Points, in no order, along strands that fork, close into loops and pass close to each other.
Points whose rows are less than 90.8 apart are linked; no others are.
J912: [-24   1 -20  -4 -12   6  -9 -14  13  -2   2 -26 -26  -8 -20  -6  -4  -3
   2   1  20  -4  -6 -33  17   4 -13 -11  -6 -27   8 -21  -7 -20  29 -23
 -20  -6  33]
J253: [ -9  -9  15 -26 -23 -23  -2 -26   9  -9  -2 -18  -7 -33  -7  13  18 -11
  26  13  16  -5   7   6 -11  17   5 -12   4  10 -26  15   0   5   3   9
   3  -9  -5]
J750: [-23  -9 -10 -17  -5   3   4  -1  28  -7  10 -22 -42 -22   0   1 -22  10
  19   4  22  -1  -9 -35  37  12 -18 -10  13 -16   1  -2 -16 -16  33 -30
 -15 -11   7]
J201: [  3 -14  17   4  12  25  -2 -15   0 -16  11  -7   1 -11  -9 -28  28  14
  -9 -12   2  13  -7  15 -29   1  22  -6   8   3 -24   2  -7  14  -1   5
   1   0  -5]
J15: [ -5 -13   0  11  19  28 -10  -8 -22  -2  15 -11  -1  -1  -2 -21  -4  28
 -24 -15 -24   2 -24  13 -31   6   0 -15   2 -11  10 -20 -19 -21  10  -1
  -6  19  39]
J104: [-24   3  -6   3 -27  27 -22 -38   4 -18  13 -24  -5   3 -10 -15 -12   6
   5   6  10   2  11 -16 -10  24  -3   3  -9 -25  -5 -22  16 -12  35 -15
 -29  -2  23]
J486: [  3 -13  -1   0  13 -12   6  13 -11  -1  22   0  26 -28  42 -22  21 -29
 -11  -6  12  13  -6  33   0   2  -8 -21  -6  15   1  -2  -6  12 -11  29
  14   1 -20]
J532: [  4 -11 -13  43  -2  38 -40   0   2 -17  -2  16   5  15  -6 -25  16  35
 -16  15  -6  18  25  13 -11  -8  11  20  -4   8  -9 -10  -9   4   2  12
 -13   3 -11]
J468: [-10 -37  46  -5  -4   1  25  -7 -12 -24  15  12 -11 -19  -7  -9 -13  10
  43  -6 -20   9  10   5  -3   7  26  25  18  18   2   1 -25  -5  16 -41
  -6  21  18]
J260: [ 25  12 -11  -6  -5  -2  23  29  -5  18 -17 -21  40   0  30   9 -29 -22
  11  15  22  -8 -32  13  18  19  -3   1  -1 -16 -11  -5 -10  29  -9  34
  10   2 -18]
J405: [ 26   6  -1 -23   3 -37  16   0  11   5   9  12 -11  -1   0  10 -21   1
  10  19  -4   2  -6   6  14  27 -11 -22  19  10  -6   4  -2  16  -9 -18
   2  -2 -18]
J528: [ -1 -13 -11  22  11  17  -3  12  -3   7 -26 -10  14  18  -3 -18  22 -24
 -10  -2   0   1  -8  -1 -17 -14  15   9   4  -5   5 -28  27  14 -19  27
  12 -14 -13]
J830: [ 21  17  -6  -8 -11 -29   0   8  -6  11   6 -34   1 -13  32  29  13 -19
 -10  29  18 -21   0   7  10  -5  -3   4   6 -23 -10   9 -15   5 -14  24
   6 -14 -12]
J927: [-15  -1   4 -21 -34 -10 -10  12  12   4   8 -33 -20 -20   4  10  -4  -8
  17  36  20 -42  17   4  19  16   5  -1  17  -2   0   1   7 -25  27  18
  10 -17 -21]
J673: [ 11   1  -3  -3   6 -34  -7 -21 -20   9 -25  -4   5   3   6  40  -4   4
 -18  -4   7  -4 -22 -11  -9  -2 -18 -12  11 -25 -10  15   7 -10 -16   2
 -11 -14   6]
J58: [  8  12   1   5  18  -6  28  44  10  17 -26   2  21   0  18  22 -12 -20
  -2  11  27 -10 -29  13  19   1 -13  13   6  -7  -4  -1   7  11 -16  14
  14   0 -33]
J55: [  2  28  -4  10  -3 -21  -4  11  21  19 -23  11  31  25 -22  21  48 -27
  -9  10  -2   2 -12  -6  -2  -2  -9   7 -23  -9   6   8 -10   2 -15  31
   1 -19 -17]
J503: [-24 -10  16   2  -6   1 -10   8   8 -13  50 -13 -10 -14   6 -29   5  22
  -9  14  11   9  -5  26  -6  -6 -19 -37  10   3   3  17  -6  -9   0  -9
   0 -16   6]
J52: [ -1  11   1 -39  -9 -30 -18 -20  -5   0 -21  -6  12   7 -22  -4  -4 -15
  38  12  -7  -7   7 -16 -37  14   8   6 -35  -8 -13   7   2  -1  16   7
 -21   9  17]
J894: [ 11  49 -18 -20 -15 -12 -16   0 -13  -2 -18   2  12  12  10  17   4   8
  -1   9 -37  -9  12   7  -4  26   8   6 -27 -13   3 -28  -5  -8 -15  23
  -9  15 -17]
J800: [-26 -11  11  35 -10  -8  -8  -7   5   0 -16   5 -13 -15   3  29   3 -11
 -13  -7  22 -15  25 -19   7 -22 -14  28 -18  17 -16  29  31   0 -26   9
  25  -8  -3]
J325: [ -1 -21  17   8  -5  34 -16 -36   3  -3  16  12  11 -11  14 -41  25   8
 -15 -27 -17  -1  14  33 -31  -8  -3  -9   1   3   3 -10   1  14  -7  17
  -6  -3   1]
J662: [-17   8  10   3 -14 -25  -8   3 -26   0  -1 -27  -2 -15   8  29 -14 -14
  19  14  -7 -19  12  12  -4  17  35   0   8  10  -1 -12  10 -11 -12  11
  28  26  11]
J167: [-14  31 -12 -16 -12  -4 -18 -35   0  12  -4  -6   2  16 -20  20   9   5
  18  12 -23 -18   3 -19 -20   5 -11   5 -54   1 -18  13   8 -15  17  14
 -11  11   7]
J987: [-15  -6   0  10   8   2  -3  10  -9 -12   9 -15 -17  -3 -13 -10 -20   5
   3 -13   1  11  -9 -10 -14   8   5  -5 -14  15 -21   7  13 -11  -5  -8
  17  31  24]
J572: [ -3   0  10  37  -5   3 -24 -26  32   6  31  -8 -31   9 -23 -14  14   3
 -16  28  12  -3  23  13  -5   0  -3 -10  14  -2   2 -11  -5 -12 -17 -23
 -20  -2   1]
J145: [ 18  34 -14 -15   7 -19   6  47 -10  26   4 -17   4  -6   8  -5 -25 -29
   2   9  26   6 -36  -5  36  49 -11  -5   2 -24  14  -8 -14 -22  -8  -4
   5  17   6]
J944: [  8  -3 -35  -2  14   6  10  10  11  -4 -19  -4 -22 -12  -8  -4  -9  -1
  17   3   9  32  13 -30  33  11  19  16  10 -14 -10  -2 -23   4  30 -24
  -6   7  23]
J713: [ -7  -9 -23  -8  11  -1  10 -12  15   7 -20  -6  -5   1 -13   2 -12   3
  29   1 -21  16  12 -17   2   7  11  21 -16  -1  -9   2 -17   9  41 -10
 -12  16  32]
J801: [ -1 -10 -14  -3  16  -7   8  28 -24 -16 -33 -16  -5  -8   7  13 -32   0
 -15 -15  14  -9   5   1  11   0  18   8  33  -2  -5 -16  19  -5  -1  -4
  10   5  13]
J105: [ -7  -9  -3   0   6  14   1 -46   6  -9 -16   9 -23  10 -10   8 -15   5
 -45 -25  13 -13  -6  -5 -10 -28  -9   6  18   7   6 -16  32 -16  -9 -21
  -2  -4   5]
J900: [  3  23  15  -6  -1   8  20   7  20  19  12 -21 -20 -27 -10   6  10 -12
   5  14  44 -27 -22  -7  24  19 -16 -20  12 -17   4  -8  11 -19 -14  -7
   7 -15  -3]
J730: [ -5  -8 -10  25  11  19  -4  -3  27   7  11  17 -32  27 -14 -11  -2   8
   1 -24  11  15  11 -43  22 -32  -5   7   4   1  22  13  14 -14   0 -21
 -11   0  -1]
J737: [ -4  -8  23  47 -14  47 -15 -19  -7 -22  14   3 -22   6 -11 -37  -9  17
 -18 -14  22  26   4 -25 -11  -4   6  35  11  12   6  14   4   4   9 -15
  -4  11  12]
J689: [-18  -3  43  31 -32  40 -14 -41  -5 -33  33  -1 -18 -18  -1 -37  -3  12
  -5 -11  27  12   3  -7  -7  -7   6  29  13  35  -5  36  10   3  13 -15
  -1  15   1]
J809: [ -1  -5  27  13   1  47  -7 -15 -16 -11  23   6   2   1  -7 -34  -3  28
  10 -21 -21   5   2   6 -23  -7   8  12   6   6  19  -6 -22  -9  20 -11
 -23  12  42]
J914: [-17  -1  18  15 -19  22  -8 -31  43  -9  29  -7 -23  -4  -1 -11   9   3
 -11   1  13  -6  29   8   7 -20  -3   2  21  16   4  -5   7  13  19 -30
 -16  -8  -2]
J369: [-12   8 -14  21   3 -28   4 -15  19  15   5  12 -16  15 -11  28  -3 -19
 -12  -8  11 -18   9 -10   7 -37 -14   2 -23  15 -11  39  27   4 -26   0
   2   6 -10]
J518: [ 22 -11  10  12   2  -5   0  -6  19  -1 -11  19 -15 -15  -8   7  40 -23
 -23   4  22  11  18  11   7   9  26   5 -18   0 -38  -4 -13   9 -31  -7
  -3  10 -18]
J54: [ -8   4  20  -5  -8   2  17  -8   6 -12  -8  12  -5 -12   4  30   0   1
   7 -15   1   6   4 -14 -13 -29   2   7 -30  11 -21  37   2  16  14  -3
  -1   4   0]
J134: [ 27  14 -27 -16  12  -7  10  -2  17   9 -25  19  46   4  14 -15  24 -33
 -15   0   1  15 -12  25  -5   2  -5  -4  -8   2   9 -15 -10  29 -16  39
  16  -7 -33]
J92: [  4  12 -20 -27   9 -24   8   2 -13  14  -9  27  23  26  -2  -5  -4   0
 -17 -18 -30  15 -25  10 -25   3 -14 -19   0  -9   4  -7   6   8  -6   3
  -6   8  -9]
J799: [ 12  28 -19   9  22 -12 -32   7 -13  28 -49  12  13  30 -10  36  19   1
   4   0  -5 -39  18  -8  11  -5 -22  29 -22 -25  20  -2  -5 -24 -17   5
 -12  11  12]
J842: [ 11   0  -9 -11  14   2  -9  26   2  -3  -4  -2   6 -22   1 -31  20 -15
   5  21  40   5  -2   5  15  28  22 -13  21  31 -31  -4   1  12 -33  21
  29   0 -27]
J869: [ -2  27 -11   1  17  22  15  -2  26  28  10  -6   7   7   3 -29   6  -3
 -10  -4  -2  -7 -19   0  -8   6 -15 -12  12  -9  14 -18  22   0  10   7
  12 -10 -20]
J324: [-13  -2  -4   8  -3  19   3 -20  34   1  18  -5 -26   4  -5   3  -8  22
  18   0   4  15  19 -29  12 -24   4  12   7   7  10  14   0  10  19 -26
 -26 -11   0]
J95: [ 20   3   4  -3  29 -15  16  17   8   7  15   3 -16   6  -1 -11 -22   5
 -21  12  -1   3 -21  31   5  11   0 -22  18  20  10 -10 -27   2  -7 -31
  18   9   0]
J646: [  4 -10  14 -20  -2  -6   7 -27   7 -14  29  46 -11  14  -4  -3 -23  -1
  43 -14 -15  23   8 -10   1  -8   2  -9  -8   5  -6  18 -18  -6  -4 -30
 -29  -2  16]
J965: [-25 -20  13 -11 -24   8  14  19 -22 -34  -7  15  23 -11  13  29 -14   5
  26   0   2  15  22   2   0  -7  12  17 -33   0 -23  28   0  10  22   1
  -9   3   2]
J611: [-17 -19  -4   9  -2   0  -7  20 -32 -26   0 -22  -6 -15 -12  -4 -26  -1
  -4   0  -3 -14   7   7  10  21  23  -3   6  19 -12 -23  21 -14   0  -7
  21  36  18]
J849: [-17 -20  18  -3 -10  -4  13  22   0 -23  11  -3  15   0 -13 -29 -13 -16
  33  -3 -15   7  36   0 -10  -9  19  14 -20  28  -1  10  12  42   8   4
  15 -14  10]
J676: [ -7 -10   9 -22 -30 -28 -20   4  11  -9  -5 -10 -16 -25 -11   9   4 -12
  28  30  26 -28  26   7   7  19  14  21   0  17 -29   7  11 -20  10   9
   4   7 -30]
J747: [ -1 -13   5 -15   0  21   3 -21   6   7  10  18   7  -1  14 -29  15   2
 -21 -32 -40   4  -1  19 -25 -31 -15  -3   9   5  22  -3  18   1  -1  11
   4 -10 -15]
J397: [  7  39  -2  -4  -3  -7 -15  19  18  16  -9   5   2  12 -33  -1  35 -22
  -5  -3  17  -2  14 -28   0 -13  -4   8 -34  -6  -6  26  16   8 -14  13
   4 -14 -11]
J603: [ 25  11  13  -5  17   6  19  35   0  14   1  -7  -3  -6  -5  -7 -16  -8
   0   8  26   1 -33 -10  26  34 -15 -14  16 -22   1 -20  -3 -17 -13 -13
   8  -5  -6]
J331: [ 24  19   3 -33  10 -25 -14  -9 -42   0 -20 -12  35   5   7   9  -4   4
  23   9  -8 -30   2 -10 -10   4   0  -8 -11  -6 -35   2 -20  19  12  15
  -7 -17  33]
J4: [ 23  46 -10 -19 -18 -31  -5   0   1  16  40 -13   2  -3  22   8   2 -32
   7  24  18  -1  -3  15  -1   7  -1  -8  -5 -13  12   0 -20   8 -12  16
  12  -6 -12]
J348: [ 17 -25  18  18  19  11   5  25   9  -5   7   8  -7   4  -2  -6  13  24
  -4  15  -4  48 -30  -7   3   0  11  -4  33  -5   4   1 -21   0 -17  -1
 -12  -7 -16]
J341: [ -6  15 -21  -3   3 -21  -8   5   1   1   7   7 -18   3  -2   6  -7 -17
 -19  -6  15   2  10   0 -12 -12  -5 -12 -14   4 -13   2  25  -5  -8 -13
   2   8   2]
J610: [ 13  -2  10  -1  11   6  -5   5  -8   0  39  -5  16 -21  34 -42   4 -23
   1   8  -3 -11   6  45  -6  -2   2 -18  -2 -16   3  -4 -24  22  -6  14
  -1 -18   4]
J807: [ -4   0  -5   9  -8   0   3 -20  -3  -7 -37  12  35  10 -14  13   3 -14
 -12   9 -17  -9  27  12 -22  -1  27  22 -35  14 -23 -14   7  36  -2   5
   6  12   9]
J625: [-30 -11  25  23 -19  -7  11  -1 -11   1  -7 -32  -4 -13   4  34   1  -7
   0   5  -2 -34  11   8  -1   1  20  11  -5  14   3   1  16   8  -2  10
  12  15  16]
J708: [  5   3 -13  21  30  10   2   8  -5  16 -14  15 -15  26 -19 -14  -2 -12
 -29 -39 -26   6 -14 -19 -13 -20 -12  16  -9   3  35  -9  14 -24 -12   8
  15  25  -1]
J355: [-35 -15   9  24  -9 -14   5  -7 -19   6 -21  -7  -4  -7  13  33 -12  -2
  -6 -17  -2 -27   3  -2   3 -13  -9  17 -20  13   3  12  39  -9 -14   8
  30  12   5]
J89: [  0 -15  -8  14  12  11   4 -28  -7   4  -4  15 -21  11 -12  -5 -26   4
 -38 -39 -11  22 -14 -11 -16 -30   5   0   6  19  23  -6  21 -18  -9 -11
   7  21   7]
J913: [-10  16  -7  12  -2  10  13  -8  23  16 -29   2  13  20 -14  14  23  16
  -5 -17 -37 -24   6 -12  -7 -24 -17  12  -8  14  14   7  11   9   7  23
  12 -23 -19]
J732: [-12   0 -28   0   7 -19  13  -5 -13  23 -21 -17  -5  11  -8  17  -6 -19
  -3 -15 -18   7 -10  -9  15  27   2  -4  13 -19  14 -13  -6 -19  -6 -13
   9  29  36]
J109: [ -4 -32  13 -25  -3  -3  21 -22  -7 -13   8  14 -11  -9  -3  13 -25   8
  35 -11 -19  27   4  -7  20  13   9  -4  17   3   3  15 -21   0  13 -38
  -5  11  16]
J214: [-17  -7  -7  10   2  -2   3  57 -11   0 -12  11  -5  -3  -1  32  -9  -6
  -6 -13   6   3   2 -16  21   4  13  14 -17   0  -8  13  12 -16   0  12
   6  24 -16]
J930: [  9  17  -5   4   5  -7  32  15  24   7  -2  17  33  14   0  -2   1   5
  19   8 -20  11   8  11  -4 -17  -7   4   6   7  15   8  -9  43  23   9
   7 -33 -14]
J890: [-21 -18  38 -12  -7  15  -7  -2  -1 -25  51  10 -26 -27  10 -33  -3  12
  13  -8  10   9   0  17  -8 -19  -5 -10  -4  11 -16  33 -15 -21   9  -7
 -14  -4 -10]
J60: [ -4  18   4   8   3  -1  11 -22  -4  19 -14 -21  19  -4   5  12  18   0
  -6 -17  -9 -37 -16  -5 -26 -20 -10  -8  -3  -2  -4   1  14  12   4  28
  13 -15   7]
J312: [ 13  18  -6  -8  22 -39 -11  -8 -30   6 -15 -11  43  19   9  14  -3  10
   2   0  -8  -8 -14 -19  -6  -8 -21 -18  13  -2 -17  14 -11   1   6   7
   1 -16  20]
J723: [-14 -34  17  36  -5  15  16  40 -20 -17  -6   5   4  -4   9  15   0   8
 -17  -8  -8  33  -5  -6   8 -19  19  24 -25  17  -8  10   7  -2 -10  10
  11  29  -6]
J700: [-15 -27  23  -2   4  -3  21  24 -15  -5  17   0   9 -13  32   4 -26   6
   5  -8 -22  -6  -3  22   6  -5  -5 -10  27   7  30  -5   6  -1   7  -7
  15   2  -1]
J93: [ 11  29   4  -9  15 -10  -5  34  -2  28 -16   3   1   8 -19  17  29 -12
  23   5  37 -10  17 -24  13  -8  -2   3   3  -3  10  17  32   2 -27   3
  12 -22  -2]
J449: [ 23  -7  12  24   5  -4 -20  20   8   0  10  10 -32   1 -11   3  17  -4
 -21  20  17  14  14  18  11   0   0  -2   6 -10 -16  -2 -15  -8 -35 -23
 -17   3 -11]
J525: [ 26 -14  10  15  24  16  -7  35   1  10  14  -6  -3   5  -2 -17   7  12
  -6  16  20  23 -33   2  17  21 -17 -10  27 -25   8 -15  -5 -17 -25  -5
   5  -4  -1]
J580: [ -3 -25  35   2  -5  22  -2 -11 -12 -23  33 -10 -10 -15   5 -27 -17  11
  11   0  -3   0   9  24 -11  -3  17  10   7   4   6  -5 -33   0  20 -38
 -21  19  37]
J997: [ -3  11 -22 -20  -5 -41  -3 -10 -22   5   4 -21  19  11  -7  21 -18 -13
   8  -1  -5   5 -14 -21  -6  27  16 -25   1 -23  15 -10   2  -8  -8   6
   2  15  35]
J439: [-11  -4  -1 -23  10 -25  11  32  -8 -12   0  -2  31   4  -3   5 -10  -8
  47  13 -12  14  11 -15  -5  10   3   5 -13  16   0  12   0  31  18  10
   4  -9  14]
J458: [  8   2 -21   7   2   9 -24   3 -15  -7 -23   4   4  13   4  -7   8  18
 -16   9 -36  -1  13  19  -8  13   0   1  -9 -14   4 -50   3 -12  -9  14
  -5   7 -17]
J44: [  8 -18  -3 -12 -19  12 -31  23  -1 -12  19   3   0 -20   5 -20  17  -6
  -7  22  33  -4  16  14  27  30   9 -22  27   6 -27 -10  -8 -15   1  24
  19 -13 -35]
J349: [ -5  19  13 -11   1 -21   5 -28   6  14   0 -22   9 -22   7  13  41 -21
  18   0   8 -26  -4  -2  -9 -12 -11 -11 -13   9 -20  28  -8   6   6  21
  14 -12   0]
J854: [ -5 -13  13   1  21  -5  21  23  -7  -1  28  -1 -18 -11  13  -7 -17  17
   6   7 -13   1 -14  23  10   2   4  -6  25  30  21   7 -19 -20  14 -12
  16  22   3]
J876: [ 12  30 -17 -21   6  -5   1  13  10  20 -25  23  38  26   0  -5  18 -12
 -16   2 -23   3 -25  10 -16   8 -18   4 -16 -10   3  -6   4   8  -6  28
   6  -7 -36]
J460: [  5   8 -20  -8  11   7 -19 -50   3   3 -29  11 -20  14 -19  15  -7  27
 -26 -12  13 -40  -6 -26   7 -21 -23 -10   8 -14  -6 -11  11 -28  -3 -23
 -18 -16   6]
J258: [  5  27  -2  -7   0  15  15 -26  21  28   3 -17  11 -17  22  -2  13  -4
 -15   4   4 -38 -19   4  -7 -13 -27 -10  22 -20  18 -21   0   6   9   6
   4 -31  -3]
J444: [ 18 -30   0  -1 -12 -12 -14  -4 -37 -22   1 -22  11  -8  20  -7 -19   3
 -10  25  12  -2  -2  38  -1  19  27 -23  25   9   3 -24  -1   5 -35   8
  13   2  -2]
J210: [ 25  35  -9 -16  -7 -23  17   5  22  25  22  -2   2   5   8  -3 -16 -13
   4  20  11  -4  -9  19  10  17 -23 -20  -5  -7   1   8 -15  22  -2   2
   8 -13 -21]
J155: [ -5  39 -11 -30 -12  -9  -9 -35  -7   7 -17  19   9  13  -8  20  11  12
   5 -12 -38 -26   2  -1 -12  10 -10 -18 -35  -3 -12   2   8 -13  -9  10
 -15  11 -15]
J265: [ 13   2 -26 -17  25 -21   7  -3  11   6   6  26   9  -1  15 -22  19 -14
 -16  -9  18  28  -3  17  -9  -7 -19 -22   0  14  -7   4  -5  15 -18  21
  20 -11 -23]
J322: [ 17  22 -21  11   6 -22 -15  -8   8  28 -24 -10  -1  19  -5  36  12   1
  -1   3 -23 -27  -4  -9   5   6  -9  13  -3 -24   5  -3 -28  -6  14   5
 -21   3  10]
J94: [ 32  15   0   7  -7 -23   0  26 -10  23   0 -31   4   8  13  44  10  -9
  -3  22   2 -18 -16  -6  19  16  -8  20  -3 -28   1   8 -31   6  -5  16
 -22  -7  -2]
J36: [  4   5  -9  -2 -14   5  10 -17   2  -8  -2  48  13  14   9  -5   3   9
 -14 -39 -42  24  -5  -4 -15 -38  -5   7 -24  10  25  10   1  -2  -4  10
  -6  -3 -24]
J545: [ 12  36  -9 -52  -4 -19 -15 -11  -7  10  -3   0  17  -9  -1  -7   3 -15
  16  12   9 -22  10  -3 -30   1   8  -2 -29  -4 -40   8  -5  13  19  11
 -11  -6  17]
J241: [  0  -3   0  -1   3 -11  23  65  -3  -7 -14   7  12   0  20  41   1  -3
   4  16  10 -15   2   7  31  -6  -2  15  -2  -3 -11  11 -12  12  17  17
   5  -1 -28]
J760: [-13 -11  12 -25  -8  -9  24   6 -14  -6  28 -11   7  -8   3 -16 -29   4
  15  -3 -13 -15   1   7   4  23 -15 -26  23  -3  30 -17  -2   3   3 -24
   4 -21  24]
J350: [  3 -11   3  18   6   9  21  15  10  -2  20   9   5   4   0 -26  -4   3
  15 -12 -14  12  11   3  -8 -19   9  -2   5  27  17  17  11  30  13  -4
  19 -14  -7]
J73: [ -4 -16 -15   9  11  14 -22   2 -20   5   6   1  11  20   2 -15   0  22
 -20  -7 -37  21 -13  17 -21   1 -10  -1  -9 -15  28 -25  -2 -30  -3  11
 -12  15  13]
J485: [ -3  13  -5  13   4  28   9 -12  32  12 -17  13  -9  19 -11  -4  20  32
  -9 -13 -36  -3   9 -21  -4 -20  -3  23   3  15  32 -21  18   0  -2  -1
   9  -6 -22]
J598: [ -4  -1  10  -2 -13  22  14  -8   8 -18 -22  29  18   9 -13   9  -3  12
  12   0 -46  -4  17  11 -10   1  20  29 -34  12   0 -23 -17  18  16  -8
 -10   4   2]
J711: [ 14 -34  35  14  -4  11   0  -1  -6 -10   8  14  -4  -2  -7  -4  20  27
  -3  11  -3  42 -16   9 -17  -5  20  -1  16  15 -16  18 -28   2  -9   3
  -9   8  -1]
J856: [  5  -1   5  26 -14  46  -5   2  14 -23  -4  16   3  15 -15 -24  13  20
   8  10 -28  24  27  -1  -8  -7  18  27 -31  15   2 -13 -17  16  27  10
 -14   2 -15]
J745: [ -6 -17 -10  11 -15  31 -13 -36 -11 -18 -21   3   5   2  12  10 -13  16
  -4  -4  16   3  18  -5   0  11   8  21  12 -26  -4 -18  20  11  24 -28
 -29 -10  21]
J803: [  3  -4 -52   1  19   5 -20   1   9   7   0  19 -16  23 -13 -14  -2   0
  -5 -14  -7  17   3 -24  21 -11 -17 -10   3 -17  20  -1   7 -29  -1 -17
 -18   7   4]
J96: [-14  -8  25  18  -6  31 -17 -34  15 -21  40   4 -34 -20   2 -25   5  16
  -5   7  37  12   5  14 -11 -29  -3   8  -6  38 -15  45 -15  -8   4 -18
 -14   9   1]
J338: [ 11 -37   6   5  -8  12 -30  19 -12 -25   0 -10  -2 -19   7 -13  -5  23
 -25  29  24  -1  15  27  14  17   8 -16  41  12  -4 -10  -9  -7 -21   7
   9 -12 -24]
J237: [ -1  23 -23  11  21   0  -3   3  -4  20 -18   1  -5  23 -23   2   5 -14
 -16 -22 -26 -12   1 -18  -8  10  13   6 -20   5  18 -14  14 -16  -1  -9
  13  36  23]
J32: [  2  -6 -14 -11  -9 -14  10  -7   5   0  -2   8   4  16  -6  22  -4   2
  19  -2 -41  25   0 -11   2  14  -6  12 -20 -31  -1   8 -26   9  36 -10
 -23   8  21]
J560: [ -6 -26  12  -8  -8  13   0  -7 -22 -34 -10  -9   3 -12   9  15 -23   6
  20  -7  15   3   9  -1  -7  10  14  10   0 -10 -27   2   6  16  29  -9
 -23  -4  17]
J79: [  9 -23   4 -15   1 -16  11  -6   6   0 -20  -1 -19   1   8  27  -5   4
 -26  -8  10   3 -24  -7  11   5 -12 -12  27 -23  -6   0  18 -18 -20 -12
  -9 -15  -7]
J294: [ 26   0  -9   9  20   8 -14  24  11  -8  -8   9   3 -12  -7 -31  40 -25
 -18  -3  30   5  16   6   0  -1  23  -2  -6  20 -31  -7  -2  22 -21  14
  16  -3 -12]
J782: [ -1   3   4  15 -14  -4  30   0   2  -4   2  32  -3   6   8  19  -3   6
 -12 -36  -7  33 -13 -23  -4 -47   1   0 -23  14   3  35  12   3  -3   7
  -7  -5 -13]
J220: [  7  -4 -36  -8  24 -17  -6  13 -12  19 -19   8  -6  29 -18  -8   6 -27
  -6 -22  -1  15  -7 -14  26  14 -13  -3  15 -35  27 -13   3 -17 -17 -14
   0  14  19]
J175: [  3 -25   3  44   3  37 -28  -9 -18 -38 -12  10   2   7   6 -30  -4  25
 -30 -15  19  29  10   6 -21 -22  19  30  12   6  -6   2   8   9  -8   0
  -6   2  -2]
J903: [-36  10  12  -1 -13   2  15  19  17  12  20 -35 -18 -24   5   5   2  -5
  10  15  17 -38  -6  -7  24  -2 -16 -11  15   1   7  -6  26 -30  21  10
  10 -15 -13]
J282: [ 19 -11  -2  -6  -7 -20  -7  31 -25   0  -4 -14  16   6  20   2 -23  -9
   6  27  -1  -1 -14  15  17  27  15 -16  15  -4   2 -23   1  18 -21  21
  14  13 -13]
J401: [ -2 -12 -20 -16  11 -26   5  -4 -17   3  -7  27  16  29  -2   0 -20   1
  11 -26 -36  33  -9  -3   0   1  -5  -5  -2  -6  20  10  -9   5  11 -11
  -6  11  19]
J814: [ 21  31  17 -13   6  -8  -4   6  -4  28 -11 -16  -7 -16 -14  17  25 -16
  23   9  52 -24  -2 -21  16  10   0  -6  21 -21  11   5   8 -10 -24  -4
  10 -27  -1]
J404: [ -6 -21  -7   4  17   3  19  11 -21  -7 -29 -19   6  -6  17  -5  -3 -11
 -15  -6   3  -4 -15  10 -17 -16  22   1  11   1   4 -25  24  16 -14  18
   4  -2   3]
J557: [-31 -24   6  -7 -28  16  -3  -9  10 -16   9   3 -31 -18   7  21 -19  22
  -6 -14  22  -1  -8 -23  37   3 -11 -11  23  -7   9  -3  10 -36  24 -31
 -14  -3  -6]
J587: [ -1  15   1  -3   5  -8  24  25  21   9  -6 -13  28   6  -5   6   2 -13
  27  30   3   4   0 -10  -2  -4  -3  10  -7  15  -3   9   2  36  18  23
  10 -21  -3]
J229: [ 11   0   3 -24 -21 -37  10 -10 -20  -3  12 -17   3   2   2  21 -20  -6
  18  10 -12  -5   0   1  -4  23   2 -22  11 -13   9  -4  -8   8   1  -8
  -4 -12  22]
J437: [ -6   1  13  -3  12  12  -5   7  -4  -3  44  -5   8 -18  19 -38 -10  12
  -2  14  16 -16  -7  38 -17  -6 -22 -33   7   1  11   8 -35   1  -6  -9
   9 -28  23]
J606: [  6  22  -6  11  10  45  -4  -4  29   6   6  -4  -3  -2   0 -40   9  26
  -7  10 -16 -10   2  14   0  -9  -7  12  14   9  15 -25  10   0  14  -1
  14  -6 -25]
J582: [-13 -19  15   4 -13  -1  14  -1  14   1   3  13 -27 -11   9  31   8  18
  -6   2   4  11  -3 -14  24  -7  -7  -5   8 -10   0  16   3 -25  -2 -12
 -12   6 -30]
J431: [ -8   4  -9  -9 -16  26  -1 -50   4  -1  17  46  -1  19 -20   0 -16  15
  28 -14 -33  -3  12  -4   3   0  -6  -1 -31   7   1   9   0  -9   3 -33
 -14  15  12]

A fork is a point with three links, a tip a point with one. Leave the first point through the second and follow the links. Name the first fork or tip that comes.
J572 / J449: J723
J44 / J842: J732
J598 / J856: J876
J610 / J437: J807
J987 / J341: J611
J312 / J331: J431
J167 / J52: J603

A piece is all that can be reached along the links. How many separate loops has the piece of each point below (a circle has one, a figure eight two, a Y none), and how many tips (points with one link)?
J109: loops 1, tips 4
J528: loops 1, tips 1
J405: loops 1, tips 3
J849: loops 1, tips 0

A tip is a point with one link. Name the tips that can be reached along the links from each point below, in the order of the rows.
J646: J145, J944, J807, J431
J662: J528
J44: J799, J723, J460
